Points, in no order, along strands that fork, close into loops and pass close to each other.
In the rows, 128 means zero.
Points whose rows are less than 48.9 apart are linked; no others are.
Z_867: [137 142 128 161 102 105 112 124 110 133 134 115]
Z_586: [ 94 115 173  51 169 151 131 171 118 143 145 150]
Z_340: [155 157 109 174 101 106 108 123 112 120 127 102]
Z_202: [130 111 139  88 159 150 142 126 154 153 132 150]
Z_836: [107 116 159  95 143 146 107 130 132 110 147 131]
Z_427: [140 138 169 162  82  99 130 131  66  83 144  82]
Z_931: [165  85 161 125 129 116 155 164 146 158 165 140]
Z_388: [155  83 171 117 133 121 152 154 128 146 165 149]
Z_130: [118 104 213 127  91 120 130 113  75  71 177 100]
Z_342: [141 152  56 189 105 111 107 121 108  84  76 100]
Z_374: [123 122  96 126 135 134 139 119 168 187  88 150]
Z_473: [ 85 146  94  93 163 147 118 122 175 148  97 142]
Z_749: [180 152 109 195  84 106 114 103 105  73 115  86]
Z_837: [ 91 182  53 128 160 136 122 112 143 123  99 139]
Z_82: [110 131 103 119 143 139 136 107 160 169  90 153]
Z_52: [146 149  81 189  96 106 111 123  97  73  91  91]
Z_329: [ 97 180  37 130 165 142 120 116 130 110  96 131]
Z_245: [117 162 108 148 123 116 126 114 110 125 111 135]
Z_701: [134 112 129  83 160 156 159 129 164 171 132 154]
Z_222: [116 164  33 157 139 136 122 101 103  87  65 130]
Z_326: [138 127 187 160  76  95 130 128  56  76 159  78]
Z_155: [109 175  30 139 157 144 119 106 116  93  79 130]
Z_795: [130 169  80 162 122 112 120 127 110 122  92 130]
Z_958: [ 73 145  89  85 166 148 116 143 172 151  88 145]
Z_310: [169  94 158 126 122 119 166 167 177 171 181 138]
Z_521: [123 153  76 151 129 115 122 117 157 180  90 128]
Z_588: [122 116 206 145  82 106 135 117  61  76 167  93]
Z_319: [100 111 177  61 159 148 116 169 111 125 150 139]
Z_516: [ 91 171  70 126 153 132 127 104 155 142  95 145]
Z_288: [130 100 180 144  97 116 122 126  91 116 155 125]
Z_923: [143  89 170 151 101 114 115 133 109 130 159 123]
Z_115: [129 134  80 145 125 122 124 115 171 190  94 127]
Z_653: [104 120 139  56 173 154 130 161 149 162 129 142]
Z_63: [115 103 202 117 103 134 120 119  89  76 174 108]
Z_344: [186  96 140 138 120 126 171 144 191 168 169 140]
Z_62: [105 136 112 106 152 141 124 106 161 143 106 148]
Z_945: [158  88 150 153 114 113 118 130 138 144 158 125]
Z_883: [136 116 111  85 154 161 170 133 172 187 123 161]
Z_671: [181  90 133 147 122 124 158 131 183 160 156 137]
Z_658: [145 165  61 176 117 110 110 126 118 108  82 114]
Z_733: [169  85 140 152 120 117 133 129 162 151 156 126]
Z_763: [123  95 204 104 115 141 118 127  99  84 178 119]
Z_250: [160 147  94 199  85 104 110 107 106  62 102  79]
Z_708: [124 140 165 151  91 112 128 121  76  96 146 107]
Z_211: [120 150 124 151 114 115 117 118 107 132 120 128]
Z_797: [ 84 130 134  56 174 153 126 162 144 151 103 156]
Z_47: [132 125  94  88 155 165 158 124 181 187  99 161]
Z_108: [170 158 114 179  95 108 111 110 110 102 132  95]
Z_895: [118 125 175 141  96 117 127 115  84  99 151 119]
Z_868: [136  88 191 111 126 137 128 128 106 104 172 137]
Z_98: [107 165  73 143 141 121 132 110 148 159  84 146]
Z_698: [105 110 173  82 143 145 105 150 123 112 150 131]
Z_5: [103 113 151  52 174 152 135 167 143 163 148 141]
Z_244: [113 120 144  91 153 147 115 125 148 130 132 140]
Z_283: [147  85 190 113 132 127 144 140 111 123 168 149]

A fork is a point with three links, a tip a point with one. Leave the first point through the second and follow the links. Name the first fork or tip that comes.
Z_244 / Z_202 -> Z_47
Z_521 / Z_98 -> Z_222
Z_374 / Z_82 -> Z_958
Z_836 / Z_698 -> Z_797

Name the points in between on the shortest way along the links from the first point to the second, in order.
Z_62 / Z_837 -> Z_82 > Z_374 > Z_115 > Z_521 > Z_98 > Z_516
Z_653 / Z_244 -> Z_5 > Z_586 > Z_319 > Z_698 > Z_836
Z_130 / Z_923 -> Z_588 > Z_326 > Z_427 > Z_708 > Z_895 > Z_288
Z_749 / Z_342 -> Z_250 > Z_52
